Each row is a point on a landscape with many valleys, with its height.
A ball rolls from a point to the lowest of its 2 nearest points, and stops where none of them is lower. Distance is the straight distance between rows; heights are no part of it.
fek height 356: [148 111 141 102 134 152 161 123 152 141 156 137  91 111 139 124 146 142
 123 131 117 154 120 121 148 115 144 109  98 148 130 147 148 125 127 123
 160  86 104  80 131 119 115 126 147 171 146 108 164 154]
Fitog height 514: [ 99 143 126 162  97  83  83 124  97 126 131 142 130  96 172 125 119  87
  90 118  98 123  99 124 103 133 131  79 160 118 158 123 120 149 122 149
 154 199  85 103 186  98 171 117 134 102 129 128 115  97]
delus height 332: [118 108 135 117 137 149 173 137 143 125 152 136 105 130 133 109 148 149
 115 165 106 146 146 109 165 116 113 102 127 123 161 162 143 138 126 145
 172  94  89  56 138 118 108 126 136 175 113 117 137 126]
bubu height 243: [ 93 111 136 122 126 100 148 131 110 137 126  79 136 149 160 119 152 184
 182 140 104 146 135 162 156 156  99 121 190  73 161 116  96 137 131 149
 115 204 151 139 165 138 127 172 123 155 113 190 121 105]
beg height 363: [118 126  96 158 121 130 114 126  84 126 118 150 162 116 153 120  87  82
  92 118  86  85 172 143  36 134 134 124 178 130 150  98 111 146 125 130
 106 206 166 121 138 143 148 103 169  95  95 187  69  99]
Zuf height 545: [ 96 137 120 121  98  73  92 105  97 141 115 121 170  91 189 126 104  73
  99 108 139 146 140 131  77 162 144 101 152 120 150 136 129 154 115 129
 129 200 118 150 191 129 173 110 140  94 133 174 115 109]
Kiru height 303: [ 97 113 151 110 143 144 190 153 156 132 137 130 114 145 119 104 153 155
 132 195  79 150 175 111 162 128  70  81 155  97 193 151 130 158 170 145
 146  83  95  27  90 138  83 119 152 185 100 125 120  90]
lovek height 428: [164 156 150 120 144 139 118 118 163 173 108 126 104 113 102 117 135  91
 148  73 168  95  98 123  88 140 111 124  88 194  76  96 151 146 146 103
  99  57 132 152  82 117 168  99 168 111 181  76 163 125]
Vig height 455: [ 83 138 105 179  97 111 141 140 118 108 129 167 149 141 129 158  99  78
  71 175  75 101 168  93  89 116  83 158 157 111 155 135 104 121 155 153
 149 207 131  83 133 141 116 117 137  95  82 144  77  92]
tinu height 571: [104 140 115  91 127  80  82 100  98 146  95 118 164  93 186 105  99  79
 109 102 170 151 137 144  73 184 148 117 128 131 132 133 140 164 101 105
 111 148 124 179 166 140 162 111 130  91 152 148 132 111]
dazot height 537: [179 132 144 171 125 177 146 133 142 127 122 127 159  95  87 116 134 104
 113  98 145  49 138 108  61 109 149 108 133 203  86 116 143 146 103 121
  89 113 154 160 137 104 196  85 177 113 141 136  87 142]
sol height 150: [166 100 159 138 147 189 180 140 125 124 146  64 164 135 113 131 158 201
 182 154 140 124 146 126 143 116 138 109 155 141 138 127 127 141  93 129
 118 126 170 141 173 122 144 133 165 197 108 152 115 165]
Bivo height 352: [136 130 121 114  85 139 162  95 148 168 142 111 143 120 149 172 145 109
 123 131  84 124 143  96 114 124 149 195 129 127  98 177 140  67 143 162
 124 196 163 151 159 141 130 135 129 100 123 202 116 182]
veri height 241: [177 117 173 139 171 164 101 154 116  88 150  95 143 139  65 137 141 208
 186 122 190 140 102 154 158 108 184 101 108 155  98  84 122 151 106  85
  99  64 154 181 134 104 145 133 138 199 117  77 142 157]
tusov height 176: [107 115 143 117 142 145 192 130 126 126 155  83 130 157 144 111 169 205
 168 183 100 172 139 104 197 133  97 132 171  73 195 165 131 123 130 168
 165 149 134  78 157 142  95 174 127 180 116 150 136 140]
Zufut height 257: [166 130 135 119 161 191 136 111 100 131 111  98 150 137 110 122 136 160
 178 110 138  97 169 159  84 129 161 160 121 153  63 104 127 105 113 112
  71 121 218 183  95 145 103 128 161 148 117 168 114 149]
buvor height 346: [150 145 111 118 166 188 140 105 125 152  83 146 133 117 118 120 108 109
 105  70 150 118 174 124  60  96 122 160  62 174  59 128 168 137 137 126
 106  85 187 121  90 160 121 109 161 114 153 110 164 122]
rati height 295: [145 105 143 142 127 118 138 138 109 149 158 125 115 112 142 114 149 165
 181 111  95 115 123 180 108 135 143  65 160 136 120  60 107 175 151 125
  88 145 157  91 149 127 153 137 191 180 137 166 123 139]
bufim height 190: [186 128 203 138 161 171 115 154 172 110 159 100 136 156  39 154 159 205
 195 130 187 115  83 124 178  99 168 129  90 162  96 111 123 133 136  95
 111  37 168 195 117 100 160 136 132 185 143  59 139 186]
Nava height 245: [134 123 117 150  92 126 107 101  93 111 152 132 147 119 168 174 132 141
 106 133 105 138 111 113 156  87 172 155 149  87 134 159 122  90 101 157
 172 222 138 166 195 127 114 152  97 110 113 154 128 178]
nebo height 165: [ 97 143 118 118 105  70 118 125 116 170 125 117 126 121 155 121 132  76
 149 114  91 100 123 161  91 193 103 111 171 120 146 101 107 149 159 145
  85 192 139 120 139 121 175 124 168 102 130 190 101  94]
bef height 278: [106 111 126 121 108 146 169 122 143 136 125  83 169 133 157 134 133 126
 126 158 118 129 158 114 123 145 103 132 173 127 157 184 122 121  98 142
 134 184 133 140 189 123 164 129 119 132 112 193 103 118]
galoz height 482: [120 153 156  68 152 105 109  95 182 171 108  91 140 152 141 165 159 148
 157 128 156 139 107 145 157 141 141 174 122 111 112 198 113  82 104 118
 129 130 153 238 126 132 155 142  52  86 144 147 118 177]
tik height 673: [124 121 129  99 150 122 118 108 128 134 114 118 128 112 170 111 129 142
 122 126 175 175 110 141 139 127 155 108 128 123 122 173 129 127  88 111
 144 116 111 152 178 126 138 125 104 123 147 129 147 139]
poti height 389: [133 115 117 178 121 136 149 160 136 130 149 149 120 126  95 127 130 106
 121 128  51  71 140 137 106 110 115 117 167 141 159  97 112 152 139 153
 117 151 122  64 134 103 156 121 157 135 112 146  82 109]
timad height 223: [122 114 136 107 135  85 135 122 111 146 153 140  93 118 170 112 148 170
 168 123  72 176 121 176 151 136 125  89 147  87 131  87 109 158 169 137
 127 135 134  66 152 141  89 164 158 181 149 152 170 139]
rese height 559: [ 83 149 120  76  95  77  91  96 144 151 105 109 160 136 138 182 100  67
 110 129 154 139 127 122 110 162 139 203  97 108  99 190 125  79 139 132
 116 178 133 211 113 157 155 142  76  50 128 158 123 147]
boze height 659: [ 96 111 133  85 131 110 122 109 132 124 105  92 161 129 171 119 125 144
 126 139 183 181 133 129 144 151 140 133 140  98 146 196 116 123  89 120
 137 152 119 169 184 134 147 142  73 112 140 159 134 140]
Menaz height 421: [ 93 136  97 157  94 107 112 121  98 121 118 160 160 133 156 155  83  73
  78 152  98 113 165 109  74 139 115 161 151 115 135 131 113 113 141 137
 133 213 149 125 146 154 131 114 144  91  88 164  98  96]
gir height 135: [126 119 135 144 127 156 175 133 108 106 175 103 122 138 144 125 171 192
 144 156  93 146 110 103 196 101 137 125 163  75 184 162 130 133 104 181
 187 171 121  85 179 120 104 174 117 167 122 144 137 168]
Mugil height 333: [101 135 123  93 153 124 122 118 148 115  90 139 118 142 137 104 119 128
  91 150 197 191 129 104 157 125 126 146  91 113 132 198 134 107 108 119
 165  75  91 135 110 143  98 116  77  92 139  79 143 117]
Sel height 567: [167 136 166 150 116 160 153 115 140 140 114  98 166  94 118 109 151 110
 138 112 176  70 150 119  70 134 151  85 141 189  80 132 131 153 103 101
  86 118 165 184 151 118 200  81 196 115 145 170  80 144]
ser height 517: [104 140  77 124 125 132 151 123 126 119  84 155 138 170 113 133  86  82
 100 152 150 127 177 117  99 142  64 173  95 118 126 135 128 113 143 128
 120 126 137 120  62 184  96 115 134  86 105 121 119  83]
Vafa height 474: [172 143 136 132 114 144 123 122 163 158 133 134 106 124  98 135 140 111
 163  85 134  76  88 139 119 123 129 148  99 185  74 100 133 107 135 111
  96  95 146 167  99 106 149 116 139 112 155 116 147 142]
dasut height 431: [115 138 104 131 115 111  85 109 109 109  99 148 164 128 147 139  83  93
  79 125 153 126 132 120 110 120 135 153 133 131 113 156 128 100  87 118
 156 170 121 195 142 129 127 120  97  77 121 120 110 116]
vata height 290: [119 142 121 142 105 128 130 123 115 155 107 112 151 106 148 121 123  58
 117 115 106  82 156 136  51 169 125 121 174 152 136 121 123 142 124 136
  89 186 156 135 143 126 182  95 177  91 114 194  75 105]
Siza height 291: [168 118 114 145 147 173 150 147 127 113 160 133 107 139  80 145 129 158
 160 126  94 102 137 127 158 106 143 169 102 136 117  94 148 119 124 133
 115  80 143 109  94 125  79 142 129 170 117 113 145 163]
Koras height 526: [ 61 144 103  96  95  57 115 116 124 141 102 131 136 119 163 136 100  40
 105 139 135 157 123 118 105 192 106 151 121  96 142 152 127 126 170 135
 125 169  94 111 135 144 152 126 122  80 138 138 137 100]
Sev height 444: [145 150 160  95 177 152 128 107 174 160 120  92 129 154 114 156 163 171
 174 140 158 147 107 128 176 127 130 164 124 129 117 189 125  86  97 117
 145  97 158 205 123 126 132 133  83 129 140 118 127 177]
Gez height 441: [161 132 157 142 132 123  99 138 161 122 128 132  96 111  90 106 139 127
 120  94 175 105  53 117 154 120 139  91 111 176 106 119 131 134 101 100
 127  57  78 158 116  71 176 119  97 114 171  61 140 139]
Gumig height 436: [109 117 104 198 111 134 147 164 124  96 149 160 143 141 104 150 113 107
  80 155  46  73 157  99 124  93 104 143 167 121 165 126 121 129 137 169
 151 179 106  78 143 112 115 122 122 125  85 133  75 107]
Zut height 381: [119 128 141 114 154 132 114 135 153 121  93 111 110 148 116  92 126 139
 135 147 168 147 107 131 180 135 110 110 129 130 142 152 119 113 107 118
 131  66  80 132  99 109 107 118  88 123 123  86 130 104]
kurok height 459: [159 122 101 167 134 143 119 147  99 117 129 157 133  93 121 121  88  98
  87  97 117  88 146 119  67 100 150 106 137 174 132  87 150 158 105 118
 125 128 125 108 134 119 155  95 164 127 124 110 121 125]
Rakub height 500: [176 121 117 167 161 171 130 152 112 105 123 144 147  97  70 112 104 122
 103  83 141  69 149 114  61  88 161 118 112 205  94  80 153 179  96 105
  89  82 150 141 116 110 183  94 169 136 136 108 112 129]
Pivip height 405: [ 77 134 109 109 110  66  98 114 101 101 111 138 116 141 165 113 129 133
 130 140 145 172  78 162 162 162 138 134 149  51 138 142  95  99 131 148
 139 181 107 147 151 135 110 167  67  90 128 146 124 107]
maso height 198: [168 111 153 134 163 192 151 131 103 117 137  70 171 137 109 132 144 197
 191 135 146 115 158 150 126 122 160 137 153 140 115 109 128 127  85 106
  89 119 197 178 143 129 113 132 157 187 107 153 105 156]
bomav height 301: [122 100 162 135 127 129 133 141 131 144 128  63 137 149 148 109 163 200
 194 149 140 144 115 152 164 145 107  63 183 108 156 106 100 150 118 135
 122 153 134 118 167 123 164 149 138 185 115 157 144 108]
tubov height 685: [127 105 142  94 143 128 121 102 125 134 124 128 126  92 179  99 129 133
  77 129 165 185 113 111 108 123 167  75 107 133 136 187 154 142  85 116
 169 118  83 114 185 116 160 122 132 142 152 115 157 130]
vak height 466: [123 156 101  96 130 116  60 100 120 131 107 166 111 138 136 157 115 111
  99  90 157 139  93 161 127 104 154 172  94 124  69 133 135  88 104 110
 148 134 144 218  90 162 100 145  59  65 146  84 144 138]
lok height 296: [113 140 127 120 166 162 138 138 154  92  92 144 124 153  93  98 124 144
  90 154 183 166 148  78 184  98 106 150  86 118 144 207 142 105 103 124
 178  55  94 140  81 139  71 107  69 106 127  67 128 136]
garem height 458: [134 128 117  87 127 110 106 128 127 131 133 140  62 136 136 131 144 156
 170 121 111 174  96 184 191 144 128 151 107  99 107  92 128  96 164 116
 123  88 130 111  64 154  48 158 103 134 144  99 176 141]
kab height 497: [ 60 143 121  87 108  46 106 118 134 140 110 122 116 116 175 101 123  69
 110 150 141 179  91 128 134 199 114 112 123  80 158 162 118 137 171 146
 124 139  74  81 143 122 146 142 102  91 151 130 142  99]
Lan height 596: [165 130 149 138 119 157 148  98 138 153 127  90 174 101 145 132 160 133
 139 107 152 104 156 120  95 123 164 126 142 161  81 160 127 130  87 116
 109 143 170 202 168 123 166  98 156 118 136 181  96 162]
Kaz height 492: [110 133  93 129 149 154 156 138 138 129  85 131 130 158 104 117  96  92
 116 152 121  96 172 121 113 139  62 155 136 136 150 126 117 126 139 124
 102 111 124 108  72 145 106 103 142 117  99 123 104  73]
mek height 516: [170 147 114 148 116 170 126 115 135 149 116 141 114 127  97 128 112  92
 133  70 108  50 130 132  71 117 141 164 106 171  64  92 149  96 142 139
  84 138 173 141  86 127 140 113 153  96 136 150 128 142]
nedas height 419: [141 123  91 178 135 145 104 146  82 118 121 172 137  98 132 117  89  86
  90  90  86  80 163 140  40 106 160 112 148 157 136  60 137 164 125 130
 101 161 163  97 122 139 142 101 178 116 115 141  91 114]
kug height 414: [ 86 119 111 156 135  92 122 164 103  91 137 181 108 117 127  91 118 118
  71 147  95 142 145 124 119 108 111  71 149  87 196 109 115 173 154 138
 151 119  71  51 113 129  88 112 131 123 124 101 108  74]
veni height 289: [184 105 159 159 152 137 101 165 123  66 171 127 112 123  56 112 132 199
 150 108 179 135  73 128 176 105 183  82 102 146 120  69 137 165 105  97
 107  51 100 146 146  88 173 150 101 188 133  78 134 151]
muza height 614: [104 140 111 138  80  75 106 121 110 121 158 197  89 108 168 151 122 100
  85 132  78 166 114 123 134 114 136 145 102  89 120 111 124 111 197 146
 174 171 111  71 133 157  64 143 134 108 136 120 165 136]
Temo height 274: [122 142 120 114  98  88 120 112 136 173 119 117 116 118 150 138 136  90
 151 110 115 109 103 148 120 168 120 128 142 136 123 120 121 116 144 128
 102 162 115 142 138 117 160 121 146 104 145 166 126 112]
tagat height 228: [185 113 182 122 157 199 181 140 172 138 162 118 121 125  70 134 161 172
 164 142 142 115 131 106 126 105 152 119  84 195  89 120 158 142 137 110
 118  39 161 108 117 115 150 116 184 206 140  96 156 176]
Vem height 558: [ 79 149 111  86  93  72  97  98 128 152 100 122 164 116 157 156  90  47
  90 131 158 142 151 110  87 175 128 190 103 120 116 175 138 114 148 128
 125 171 117 159 136 162 157 127 114  61 131 162 132 129]
div height 260: [131 151 130 131 189 193 149 144 144  98 114 113 141 176  68 123 131 166
 127 154 165 133 152  87 193 100  99 179 104 127 149 183 147 106  92 127
 163  54 124 157  70 133  59 119  79 131 119  71 116 147]
Mani height 603: [126 140 109 130  78 108 102 106 119 141 144 179 111 108 170 166 113  84
  82 131  88 150 132 111 112 105 144 166  91 125 104 129 141  98 176 137
 162 177 129  91 140 149  99 127 142 105 130 129 166 147]
busak height 566: [150 135 138 109 172 132  86 121  96 126 100 115 155 112 130 109 120 155
 154  80 195 130 118 175  99 139 162 106 124 161  80  93 117 145  80  65
  97  99 154 219 120 115 134 115 135 129 142 116 129 116]
fole height 535: [166 122 126 141 176 149  99 148 104 104 120 136 136 108  82 118 108 153
 128  81 171 108 121 144 106 100 156 116 108 177  90  79 138 160  79  82
 104  67 133 174 113 105 147 114 140 146 143  89 144 122]
Povob height 169: [ 82 112 104 113 124  94 142 131  92 117 126 115 142 164 154 133 121 151
 147 145 101 127 141 157 123 171  92 154 177  77 145 119  95 111 132 139
 116 212 155 155 142 144 106 169 125 120 104 195  88  96]
Pekof height 212: [141  94 148 115 123 175 197 123 140 150 140  56 169 121 153 127 172 180
 162 164 122 137 168 116 126 144 116 116 167 135 151 165 131 140  95 142
 126 166 168 133 191 129 169 132 151 168 114 199 106 147]
nugem height 393: [167 136 100 155 115 143  83 133 121 105 142 161 105 128  86 154 105 114
 107  75 115  80  99 128 135  80 151 172  93 162  87  88 151 103 110 131
 135 107 128 165  89 106 108 141  81  94 135  88 148 138]
zigir height 334: [175  99 162 158 133 140 113 143 122  79 170 127 126 109  89 113 146 191
 129  96 183 121  61 125 161  86 194  60 114 142 111 106 129 156  71 107
 132  96 103 167 186  90 196 140 105 156 146 102 131 175]
sir height 355: [184 112  97 179 121 142 103 161 109  83 161 166 111 120  69 149 101 123
 109  84  93  71 120 117 131  82 168 166  98 154 113  67 157 135 110 135
 123  94 120 141 105  97 118 147  86 135 124 105 129 139]
kog height 487: [122 156 123 109 109  89  52  84 129 143 114 143 132 111 158 150 118  95
 102  93 153 135  77 148 128 122 168 152 121 127  92 149 125  89 102 111
 139 160 124 220 141 116 144 130  65  63 144 117 128 141]
Gub height 350: [146 113 163 140 136 144 126 135 146 125 120  83 139 143 116 110 147 171
 179 142 175 124  92 140 169 137 123  82 156 138 139 131 105 130  90 117
 121 119 108 151 160  94 167 130 120 157 124 123 127 123]
limed height 375: [162 102 162 155 119 145 132 141 136 102 139  94 148 134  98 119 145 176
 171 122 184  93  84 131 167 110 147  56 144 148 116 111 112 151  74 113
 110 113 116 176 176  89 204 132 129 159 133 127 117 146]
vorav height 359: [ 84 101 120 158 122 138 163 142 119  78 137 127 160 136 150 109 129 134
  77 179 113 152 155  99 134 121  85 100 169  87 205 188 108 154 102 149
 186 176  96  81 189 127 129 129 109 135  91 141  93  91]
nilit height 456: [133 125 105 141 160 138 126 151 123 124 105 129 112 134  98 110  97 120
 142 122 122  98 144 148 126 127 103 113 129 152 140  82 125 142 122 113
  99  77 107 109  84 118 115 113 139 146 113 102 128  93]
tol height 305: [163 137 105 130 175 209 141 113 101 129 109 141 145 134 108 136 111 146
 126  87 126  95 170 140  74  88 159 180  78 155  51 115 155 116 108 127
  97 109 209 155  97 155  86 127 149 125 135 127 139 152]
kez height 623: [129 122 125  95 128 144 146 101 129 146 113  92 186 118 160 139 123 116
 123 128 148 136 184 113  78 141 146 176 135 136 100 186 132 112 101 109
 108 156 171 188 157 156 137 116 130 102 127 194 107 148]
til height 563: [ 96 163  89 136  78  98 109  94 128 138  84 171 138 160 118 179  82  48
  72 144 170 147 160  79  92 128  94 202  54 128  97 152 144  84 172 142
 156 169 131 130  81 189 126 121 106  45 112  99 144 105]
ris height 481: [112 136 126 180  95  89  79 144 106 105 143 178 113 100 136 135 108  88
  65 121  72 108 114 101 112  97 133  99 147 128 163 101 126 137 151 156
 169 168  72  68 156  99 130 110 129 112 116  96 123  98]
bala height 187: [138 123 123 148 125 161 160 109 106 110 157 100 145 137 145 153 159 172
 134 142 116 134 114  98 181  91 154 150 159  90 164 186 132 106  74 162
 178 186 145 153 187 120 121 155  98 141 125 145 119 192]
pazi height 374: [156 105 169 149 119 118 132 167 156 134 162 114  98 129  96 121 141 146
 189 133 110 105  99 154 137 148 118  43 144 148 147  39 114 177 188 113
  87  71 117  57 111 108 165 135 186 208 131  97 140 115]
ranil height 471: [134 126 137 113 155 136 117 148 112 106 129 120  91 149 115 113 136 187
 173 142 116 182 128 157 196 129 129 114 129  83 140  89 131 117 163 124
 119  54 120  83  61 150  28 147 121 182 116  92 168 131]
Rakan height 435: [129 141 127 102 117 106 116 134 148 166 127 119  78 151 123 131 131 125
 181 126 101 131 113 173 168 166  87 136 131 127 114  74 118 105 187 124
  93  90 120  93  58 130  80 141 139 143 128 116 157 107]
tema height 342: [155 107 163 160 118 128 156 162 145 142 176 136 105 117  97 121 151 133
 177 130  94  75 112 157 114 138 127  56 152 158 148  46 110 186 180 127
  87 107 141  60 128 109 196 122 202 176 138 130 109 129]
puze height 386: [163 151 135 115 172 165 115 111 128 165  92 130 122 116 105 112 122 110
 139  62 164 105 142 142  65 122 125 128  76 189  55  86 160 146 138 104
  87  61 171 140  78 135 149  98 182 123 164  97 167 120]
Gal height 261: [183 127 159 123 156 203 184 132 156 149 158 103 118 141  88 142 148 178
 189 147 110 119 143 114 151 112 145 163 102 168  95 119 157 115 140 129
 103  68 181 109 102 129 102 129 165 199 127 118 149 188]
bamud height 493: [119 123  87 128 147 114 108 158  78 101 129 167  95 149 115 119 104 141
 149 104  89 122 152 190 129 135 111 122 114 111 118  34 125 147 166 120
 101  94 143  93  41 155  51 144 143 148 113 108 138  89]
bupuf height 227: [ 90 128 111 124 126 133 193 145 147 116 125 116 134 165 123 131 136 142
 133 193  94 134 163 106 160 152  63 160 163  93 182 159 110 116 137 150
 137 150 125  91 119 142  86 137 121 139  90 155 102 105]
Bub height 584: [ 92 161 108 125  60  81  91  96 126 135 121 176 122 131 151 190  96  54
  76 156 140 159 135  84 115 127 119 197  62 112 103 151 135  74 193 136
 165 187 118 110 118 171 121 126 106  69 115 114 157 136]
pib height 538: [ 95 151  70 132  95 102 119 112 100 112  78 174 144 174 121 144  69  54
  79 135 173 132 171 111  70 149  77 178  81 109 119 124 130 116 146 128
 128 168 145 142  64 194 115 122 118  62 106 113 124  67]
roron height 269: [ 77 122 132 133 141 125 198 155 149 117 131 132 134 163 118 121 144 147
 122 200  81 143 189 117 144 144  50 126 171  81 200 147  98 153 168 149
 135 137 127  55 100 160  81 134 138 150  86 141  92  78]
kevu height 236: [137 119 182 132 101  80 120 146 152 140 166 134  57 108 141  87 165 135
 152 111 109 140  44 146 152 157 119  28 122 120 149  76 124 166 180 137
 123  87  68  35 122  77 141 150 137 151 169  90 164 115]
gid height 642: [111 119 142  82 135 126 130 101 138 136 114  83 198 121 175 144 132 134
 128 127 173 165 169 117 109 145 142 163 134 120 129 213 118 121  83 113
 131 150 157 215 176 153 142 135  84 106 134 181 118 156]
roz height 619: [142 156 113 123  79 107  86  95 127 165 135 157 112  92 164 163 113  61
  94  93 104 125 109 112 102 121 145 152  99 150  92 129 149 100 154 132
 153 175 122 127 142 125 140 112 140  87 146 124 162 146]
zabuz height 253: [134 105 129 119 152 106 137 134  85 137 155 126 116 127 160 125 145 192
 182 117  77 156 136 191 133 132 140 106 157  99 116  57 114 148 155 129
 109 138 176  95 138 153  86 164 175 199 131 164 149 145]
kegef height 391: [131 127 118  92 115 132 165 103 148 157 146 115 127 132 150 162 151 139
 147 141  99 138 128 116 155 131 141 186 131 111 120 171 143  78 130 144
 139 158 153 147 148 147 115 146 122 127 126 163 138 174]
Dopu height 353: [111 136 110 125  97  92 117 127 133 128 134 137 104 131 142 134 138 115
 129 134 102 135  88 141 166 142 120 140 141  99 131 135 106  94 138 143
 138 167  96 129 137 114 117 140 109 108 132 137 131 121]
robos height 188: [187 114 201 131 138 176 152 153 197 124 173 114 115 136  46 138 153 176
 171 139 172 107  97  96 155 109 149 111  73 191  91 105 145 149 161  94
 116  22 144 140 110 102 169 131 160 196 144  63 154 175]
ves height 347: [125 121 132 147 117 130 171 150 154 157 162 158  95 110 114 128 148  90
 114 131  49  87 138 120 102 123 104  93 151 146 167 108 127 156 167 154
 133 134 107  23 121 108 156 115 177 146 133 136 110 111]
Fudag height 392: [165 120 152 128 120 133 133 122 158 137 154 136  96 109 119 124 150 129
 129 107 139 119  72 118 157 107 153 107 106 157 112 138 140 125 105 119
 154  97  89 126 147  85 154 120 120 136 155 103 159 162]
mugi height 523: [ 89 142 136  53 124  75  93  93 153 143 110  93 159 137 147 172 125 116
 124 127 173 158 121 144 134 157 149 193 108  91 116 200 124  76 113 123
 126 163 142 239 131 154 156 153  38  62 143 159 112 169]
kibaf height 321: [165 112 103 179 123 146 134 168 110  87 174 157 113 137  76 146 118 145
 140 111  72  73 123 125 149  95 156 156 123 128 133  74 139 131 121 151
 118 106 123 114 110 107 100 149 108 157 115 135 113 140]
Tuka height 382: [115 145 108 125 133 121  99 107 136 118  93 160 142 130 138 138 100  92
  60 136 172 153 140  82 124  97 123 169 102 133 115 194 141 103 100 115
 177 129 109 162 126 141 114 111  84  80 131  89 137 127]
zal height 443: [ 87 126 128 136 119  82 113 136 115 103 122 161  90 108 162  74 135 115
  69 139 120 172  97 107 140 131 122  59 133  89 171 147 124 142 153 150
 164 117  43  46 133 107 117 118 119 109 138  96 129  81]
muva height 422: [129 116 118 145 154 130 114 169 121  83 115 134 114 136  92  91 119 150
 118 130 129 123 131 132 167 111 119  91 129 116 167 102 129 143 118 121
 130  63  71  99  90 105  89 112  92 143 112  90 125  89]
Lomub height 432: [153 157  99 124 128 136  68 112 129 135 121 170 107 118 115 151 115 113
  94  64 137 114  92 138 123  78 150 177  72 152  70 120 152  96 118 116
 152 108 140 185  86 141 103 133  82  75 153  74 165 145]
rozog height 390: [ 87 106 123 157 147 123 155 156 104  73 131 162 137 128 141  91 126 151
  77 163 106 159 154 118 128 100 107  74 156  81 195 138 110 174 116 143
 171 136  87  57 151 136  95 124 120 145 104 118 107  90]
timo height 483: [121 127  96 112 150 131 111 160 104 106 109 154  94 150 105 112 106 150
 148 124 125 152 157 167 160 124 104 127  97 104 123  66 135 135 163 113
 108  56 127  87  28 153  32 130 130 155 115  87 157  95]
Taz height 324: [ 96 109 124 135 114 140 152 128 129 114 125 115 168 121 159 129 121 113
  82 163 129 142 152  96 115 124 109 111 160 123 171 193 127 136  90 140
 169 184 105 116 198 117 159 121 118 129 112 155 108 107]
sabu height 446: [ 81 151 108 172 105  65  96 157 109 112 135 185  99 115 125 123 117  72
  70 123  84 116 127 117 112 120  99  98 137  94 173  92 112 147 183 147
 149 148  69  58 105 117  98 108 134  95 125  92 116  70]
pek height 594: [121 144 123  78 164  98  68 100 105 154  85 108 153 109 163 103 106 117
 145  91 193 157 128 169  89 174 152 117 116 137  98 118 128 151  95  71
  96 107 140 204 129 139 137 121 127 104 153 132 142 114]
Nirap height 177: [134 117 158 107 116  90 118 118 136 154 156 120  73 116 167 100 161 158
 171 117 110 173  64 172 168 149 132  66 134 105 123  94 108 143 163 131
 123 115 106  72 141 109 123 160 132 155 155 121 177 139]
mav height 214: [111 142 113 114 156 180 182 128 152 117 104 106 145 187  92 131 123 149
 130 187 158 134 164  83 183 134  68 195 126 113 164 191 132  92 115 128
 149  90 132 147  71 154  59 121  96 121  98 105 108 129]
nefid height 298: [132 121 122 140  79 111 122  97 103 153 148 116 153  99 182 164 143 127
 119 120  89 136 133 121 116 105 172 147 148 107 121 149 122 103 130 156
 140 224 156 155 192 132 128 142 135 116 124 205 120 167]
miris height 297: [129 126 148 145 102 102 140 149 156 145 159 147  75 104 126 115 150  95
 127 119  81  96  90 124 130 141 100  69 131 140 162 101 129 152 168 147
 134 107  67  49 117  81 156 122 154 141 151 106 136 108]
demu height 420: [146 131 134  97 156 158 154 115 146 153 132  86 126 151 124 149 153 171
 189 152 138 139 125 131 181 134 125 174 146 117 130 157 128  81 109 129
 128 128 164 178 130 139 103 152 109 142 125 141 124 171]
mevet height 158: [ 96 137 110 108 124 147 190 128 167 114 107 111 144 173 107 134 125 124
 119 201 146 150 164  80 166 153  61 186 133 108 164 206 124  96 126 138
 150 127 118 137 110 149  95 122  98 118 100 139 106 117]
dokuf height 467: [ 76 123 136 110 133  79 112 130 118 118 107 120 110 120 183  61 140 121
 109 150 148 188  95 128 143 169 121  55 148  85 171 151 112 156 136 144
 139 115  61  61 145 116 142 131 111 115 141 113 133  74]
vaka height 408: [141 124 153 110 134 116 132 140 156 167 129 121  89 131 124 115 135 124
 179 128 101 133 117 156 145 154  96  92 129 145 130  67 125 148 182 114
  96  66 114  54  77 121 114 122 171 178 137 109 164 112]

Call two points neighbours if one is among the 2 nearest of the other. Go from one point of each pair to the other, from neighbour to neighbour, staying as low as possible. Name the highest point that can't be avoided.
Povob / robos | limed
mevet / gir | bupuf
Nirap / nebo | Vig

Two balls start at each pair of points below. Name the first point that both come to, or write none.
ser / dasut | Mugil
Gumig / kug | none
bamud / fek | mevet

Where does a ball stop that starts at each point below?
vak | robos
timo | Nirap
Zuf | sol
Bub | mevet
kog | mevet
kab | sol
Fudag | mevet
tubov | mevet
Vafa | sol
